Each row is a point on a landscape with many valleys, with its height.
A ball rolls from a point to whichever of its 2 nearest points has the largest drop for the distance, and stops where none of them is lower. Distance is the straight distance between rows; heights are no part of it.
K_827 (h 472): [136  98 153 140 159 115 146 126 134 108 158 119 116 114 118 144 144 119
 118  96 144 121 131 114 111 110]
K_934 (h 470): [132 119 124 153 166 134 135 113 163  77 121 106 142 130 134 137 157 126
 130 122 116 177 120 138 159  83]
K_361 (h 346): [133 135 127 154 157 138 155 118 118 151 128  68 157 136 126 129 131 131
 172 110 144  93 107 193 130 179]
K_556 (h 365): [140 127 133 173 142 106 134 120  92 181 136 134 165  96  97 133  66 145
 169 153 170  74 138 128  79 176]
K_768 (h 735): [142 145 138 125 121 139  77 137 121 116 113 152  73 138 155 145 145 102
 101 151 153 133 180 151 150 158]
K_815 (h 213): [165 116 150 172 123 112 133 117  84 108 146 161  90 106 121 149 109  85
  83 122 103 131 108 118 114  70]
K_735 (h 529): [121  96 108 131 140 136 135 126 154 133 126 121 166  96 162 143 167 183
 136 166 130 163 115 101 161 195]
K_678 (h 377): [170 146 175 120 160 157 138 109  82 154 154 121  99 131 138 125  92 112
 113 110 133  85 107 188 110 161]
K_506 (h 384): [148 151 126 133  58 116 118 197  80 111  77  92 113 170 122 133 132 107
 153 120  64 101 136 201 100 160]
K_643 (h 432): [129 175  96 129  76 122 114 203  98 129  72 130 132 148 100 122 138 114
 151 140  82  86 136 172  90 141]
K_992 (h 283): [124 183 151 113 125 168 106  87 152 129 119 195 104 176 165 107 121 146
  97 129 106 137 139 102 204 122]
K_387 (h 465): [ 95 121  44 154 102 147  96 134 151 137 128 173 184 122 128 129 127 128
 147 151 134 178 132  75 118 120]
K_463 (h 695): [178 159 164 150  49 111  83 146  83 147 113 149  65 196 138 128 129  97
 116 111 112  98 156 166 123 139]
K_126 (h 212): [175 129 130 183  96 138 104 159  66 146 123 105 109 135 118 135  86 112
 160 135 142  86 157 176  96 196]
K_405 (h 623): [147  40 131 183  87  88 153 165  83  90 114 113  91 113 112 154 144 175
 112 122 120 143 144  85 135 147]
K_587 (h 108): [119 156  94  93 164  89 134  94 170 133 175  78 150  96 134  98 154  77
 155  93 168 187 109 111 117  60]
K_316 (h 524): [140 145 129 108 149 165 127  92 120 123 102 138 136 142 168 128 131 136
 101 149 116 175  93 161 196 117]
K_96 (h 327): [158 168 184  90 179 149 137  81 103 173 147 111 103 130 154 111  91 120
 136 139 150  98 120 200 124 173]
K_151 (h 491): [ 94 100  65 134 116 139 111 111 178 162 140 132 186  98 139 127 130 153
 168 161 144 215 106  63 121 159]
K_740 (h 637): [157  83 151 174  93 109 161 179  94  77 135 101  86 129 124 171 163 149
 125 109  94 136 154  92 145 115]
K_747 (h 716): [164 165 159 131  81 121  80 131 103 130 104 169  57 166 150 137 129  95
  88 153 133 121 171 166 147 135]
K_400 (h 359): [ 81 173 154  39 167 134 141 102 177 122 150 124 120 134 139 125 149  97
 113 107 125 122 125 137 130  63]
K_785 (h 371): [ 78 162 164  75 154 140 129  88 181 131 172 150 113 126 148 131 145 105
 109  96 131 148 131  79 147  70]
K_18 (h 437): [ 84 145  71 132 120 145  97 142 159 135 142 167 171 138 113 122 131 111
 146 116 153 120 140  87 108 105]
K_220 (h 481): [153  86  90 140 111 138  91  92 129 180 117 162 153 131 137  63  91 180
 100 155 157 167 118  98 159 196]
K_887 (h 436): [156 124 128 100 159 112 182 115 112 136 109  47 165 118 143 133 145 105
 117 127 126 123  65 233 129 135]
K_860 (h 460): [137  79 117 163  95 115 124 158  89 149 119 133 127 145  97 102 101 162
 145 108 159  68 151 126 112 185]
K_184 (h 286): [109 136  86 132 103 115 113 137 136 149 144 179 125  94 108 146 115 119
 119 160 106 134 150  61  69 109]
K_593 (h 456): [127 126 120 109 154 128 109  93 141 184 151 144 154  81 145 113 114 137
 136 151 163 154 119 119 117 171]
K_469 (h 537): [140 128 145 103 150 151 103  86 158 106  89 142 130 130 162 116  90  91
  97 176 121 180 119 186 175  90]
K_102 (h 309): [116 141 135 152 119 104 138 186 140  78 150 125 104 125  75 148 144 133
 161 103  95  94 162  84  86  84]
K_559 (h 410): [ 87 174  96 107 127 158 112 115 148 181 152 179 161 144 135  99 105 134
 156 142 128 124 119  81 102 109]
K_299 (h 269): [118 169 156  71 185 146 125 100 136 163 130 117 133 128 144 104 117  91
 132 122 165 102 119 195 118 148]
K_687 (h 476): [114 154 165 118 146 158  96 115 156  62  98 130  89 164 143 133 126  92
 111 119 130 136 155 155 171 106]
K_2 (h 385): [ 69 184 106  60 139 148 136 121 151 171 142 146 154 126 138 111 121 126
 149 166 103 124 112 126 101 110]
K_81 (h 220): [126 119 101 126 151  92 130 135 173  98 172 117 142  90  94 156 155 125
 129 104 123 157 142  79  88  59]
K_583 (h 335): [ 84 169 178  96 159 168 122  94 170 115 132 170  98 159 157 109 129 144
 135 125 112 136 138  89 172 101]
K_118 (h 196): [121  82 120 145  99  97 164 129  99 144 161 175 107 103 111 133 114 157
 104 131  87 120 105  52  83 105]
K_382 (h 435): [121 135 143 122 149 161 129 148 151  72  95 105 115 153 143 160 169 132
 125 133 123 149 151 149 181 105]
K_180 (h 488): [155 136 136 135 161 160 102  90 128 154 133 156 129 123 169 107 114 144
 122 151 147 161 114 141 160 162]
K_484 (h 291): [ 87 170 130 105 127 163 113 141 167 102  77 147 121 162 159 109 130 151
 145 172  92 127 153 140 174 123]
K_886 (h 348): [ 72 175 108  81 130 153 127 140 155 133 107 158 137 131 145 116 121 163
 151 196  74 140 144 123 137 126]
K_738 (h 161): [101 137 107  91 156 116 127 107 183 142 171 100 156 119 151 109 169 108
 143  88 174 160 121 103 141  98]
K_470 (h 299): [134 134 128 162 168 148 143 104 134 129 126 102 155 163 126 107 132 124
 181  91 135 108  92 164 136 138]
K_780 (h 446): [141 106 137 131 147 103 160 169 127 123 171  89 132 105  81 153 152 137
 126  84 144  77 140 117  86 118]
K_499 (h 206): [114 134  95 123 161 131 128 120 174 148 144  95 193 133 136 106 172 111
 173  79 189 153 106 121 146 111]
K_984 (h 326): [114 147 153  71 161 131 154 127 151  99 127 101 119 135 120 134 147 115
 110 114 108 114 116 161 118  76]
K_447 (h 467): [131 173  87 138  97 132 102 159 100 138  96 165 137 145  99 116 118  90
 132 125 117  78 121 152  83 124]
K_148 (h 489): [139  98 148 178 158 124 142 117 143  68 144 107 120 117 121 149 147 119
 137 104 133 161 133 102 135  86]
K_509 (h 415): [124 126 116 138 135  99 181 156 120 158 160 108 175 119  87 130 139 164
 165  96 142  65  93 105  86 122]
K_430 (h 473): [ 98  76  89 130  97 145 104  96 148 162 143 168 163 148 134  79 108 182
 115 122 140 176  99  70 164 164]
K_33 (h 272): [134 140 184  82 130 142 150 153 128  81 100  94  92 139 120 157 123  96
  88 115  91 125 132 175 147  86]
K_708 (h 486): [145  60 128 151 134 122 125 110  90 149 134 118 134 131 128 103 104 174
 117 120 178 107 132 142 148 209]
K_906 (h 180): [139  94 108 140 131  99 162 140 140  96 176 125 124  96  96 170 165 148
  96 100  95 156 111  62 105  51]
K_158 (h 487): [143 122  80 169  85 106  89 153 110 129 112 170 150 146  98 121 139  72
 108  88 152  95 124 137  95 102]
K_415 (h 652): [168 116 158 174  72 115 130 163  73  85 110 112  68 152 137 168 149 119
 130 125  82 146 149 131 149 116]
K_309 (h 673): [165 147 170 135  31  94  98 161  77 119 101 124  65 172 133 164 149 104
 124 150  71 130 154 176 133 117]
K_188 (h 198): [111 183 107 124 116 160  82 111 164 124  98 181 124 174 162 103 130 129
 111 160 127 136 150 140 178 134]
K_460 (h 454): [143  75 139 118 155 124  96  68 118 178 144 136 150 119 130  69  90 163
 101 127 194 152 113 128 153 208]
K_763 (h 140): [115 105 102 165 100 111 160 138 124 108 168 158 127 124 100 147 143 134
  98 100  89 132 107  60 103  50]
K_235 (h 49): [129 156 115  78 174  88 151  85 161 126 147  53 145 125 147  73 142  55
 149  86 158 162  91 146 129  52]
K_300 (h 387): [100 152 110 116 120 146 130 138 135 124 113 157 118 109 149 144 141 172
 122 188  78 150 140  91 138 139]
K_82 (h 586): [130  49 123 147  98 101 100 128 138  89  93 127  95 112 125 133 153 163
 111 143 158 156 176  78 148 191]
K_419 (h 423): [109 108 113 141  98 138 142 135 133 122 133 168 123 127 152 132 151 177
 115 136  88 133 119  58 156 122]
K_331 (h 320): [174 144 140 150  58 127 112 183  46 139 107  87 104 148 122 143 121 120
 160 146  81  94 145 187  86 192]
K_898 (h 510): [ 95  86  82 138 128 130 135 131 159 150 133 130 191 101 139 124 141 191
 151 150 136 157 116  72 142 175]
K_378 (h 569): [137  64 161 153 137 130 120 118 159  84 117 113 103  87 137 161 155 161
 120 146 151 174 170  79 163 197]
K_418 (h 400): [113  95 128 137 132 102 121 105 113 178 133 144 171  95  93  98  67 163
 152 145 184 105 137  86 106 190]
K_535 (h 469): [143 134 112  78 167 105 183 102 120 137 131  51 158  88 159 139 157 109
 117 155 129 170  79 187 141 100]
K_403 (h 275): [185  93 142 180 101 110 112 123  65 131 136 161  81 121 126 137 108  84
  75 107 131 117 116 143 110 113]
K_308 (h 258): [111 146  91 121 145 104 122 168 180  76 143 113 141 117  75 156 165 126
 137 110 123 129 152 103  94  62]
K_330 (h 512): [114 132 154 109 139 131 116 103 179  67  89 125 121 133 148 125  94  85
 102 149 104 165 135 175 158  62]
K_751 (h 208): [125 158 174  91 102 125 162 153 111  99 101 135  87 136 116 151 114  90
  70 128  69 104 109 159 133  65]
K_948 (h 607): [158  44 101 187  90  97 126 145  94 108  98 124 109 111 131 135 136 174
 124 151 135 150 146 112 142 176]
K_190 (h 453): [104  95  93 146  86 140 109  99 151 133 121 180 137 163 153  94 132 176
 104 124 118 155 109  56 183 139]
K_156 (h 249): [102 135 107 118 105 110 139 151 110 156 163 190 114  99 102 150 108 115
 108 137 102  95 129  70  52  93]
K_283 (h 133): [127 159 157 106 107 125 158 112  89 114 136 166  85 114 120 163 105  91
  55 148  87 128 113 134 116  63]
K_585 (h 553): [133  89 153 142 156 144 146 115 153 102 111  92 124  87 158 174 162 178
 125 165 138 180 150 107 179 198]
K_288 (h 254): [115 133  97 139 155 151 136 112 148 156 138 118 190 155 141  89 154 136
 168  91 150 122  74 141 155 128]
K_598 (h 347): [186 135 162 141 149 142 123 111  72 155 148 155  91 138 131 116  89  88
  79  94 122  96  94 157 116 126]
K_272 (h 354): [110 165 146 145 119 118 150 183 125 112 130 115 137 136  70 134 114 141
 190 113 109  61 148 106  69 129]
K_266 (h 393): [141 145 121 128 159 120 162 137  96 156 123  71 167 103 124 137 142 123
 138 138 137  89  90 215 110 156]
K_681 (h 455): [122  98  63 131  90 114 105 157 104 159 130 173 151 120  96 121 120 112
 105 122 169  93 130 108  84 131]
K_939 (h 203): [116 156 177  63 180 147 121 101 176 121 104  91 116 152 148  99 106  76
 137 112 143 114 133 206 125 116]
K_936 (h 390): [125 143 128 160 117 112 171 181 101 156 141 106 158 118  75 136 118 155
 173 112 111  46 106 116  71 139]
K_428 (h 388): [125 133 174 112 132 167 168 161 131  62 102  54  95 149 137 178 160 160
 150 125  95 151 171 154 190 132]
K_773 (h 425): [111  96 102 119 120 113 118 142 109 165 134 163 144 111  97 108 102 153
 121 133 166  87 145  89  94 176]
K_325 (h 316): [154 114 123 202 123 135 121 126  88 159 120 108 154 114 104 141  71 145
 179 152 176  80 153 152  97 200]
K_830 (h 334): [136 142 203  82 132 169 157 151 109  90 106  76  79 156 135 168 127 126
 130 115  99 122 150 173 179 127]
K_789 (h 427): [138 103 129 127 154 103 111  76 126 199 155 131 172  88 131  84  87 138
 145 129 211 124 112 128 118 189]
K_448 (h 131): [121 149 154  86 190 116 129  89 177 104 117  77 134 125 136 102 118  64
 154 109 153 144 128 175 112  82]

For each start below, name the point where the ball stops.
K_415 => K_188
K_151 => K_188
K_936 => K_763
K_400 => K_283
K_190 => K_188
K_361 => K_235
K_96 => K_235
K_447 => K_126
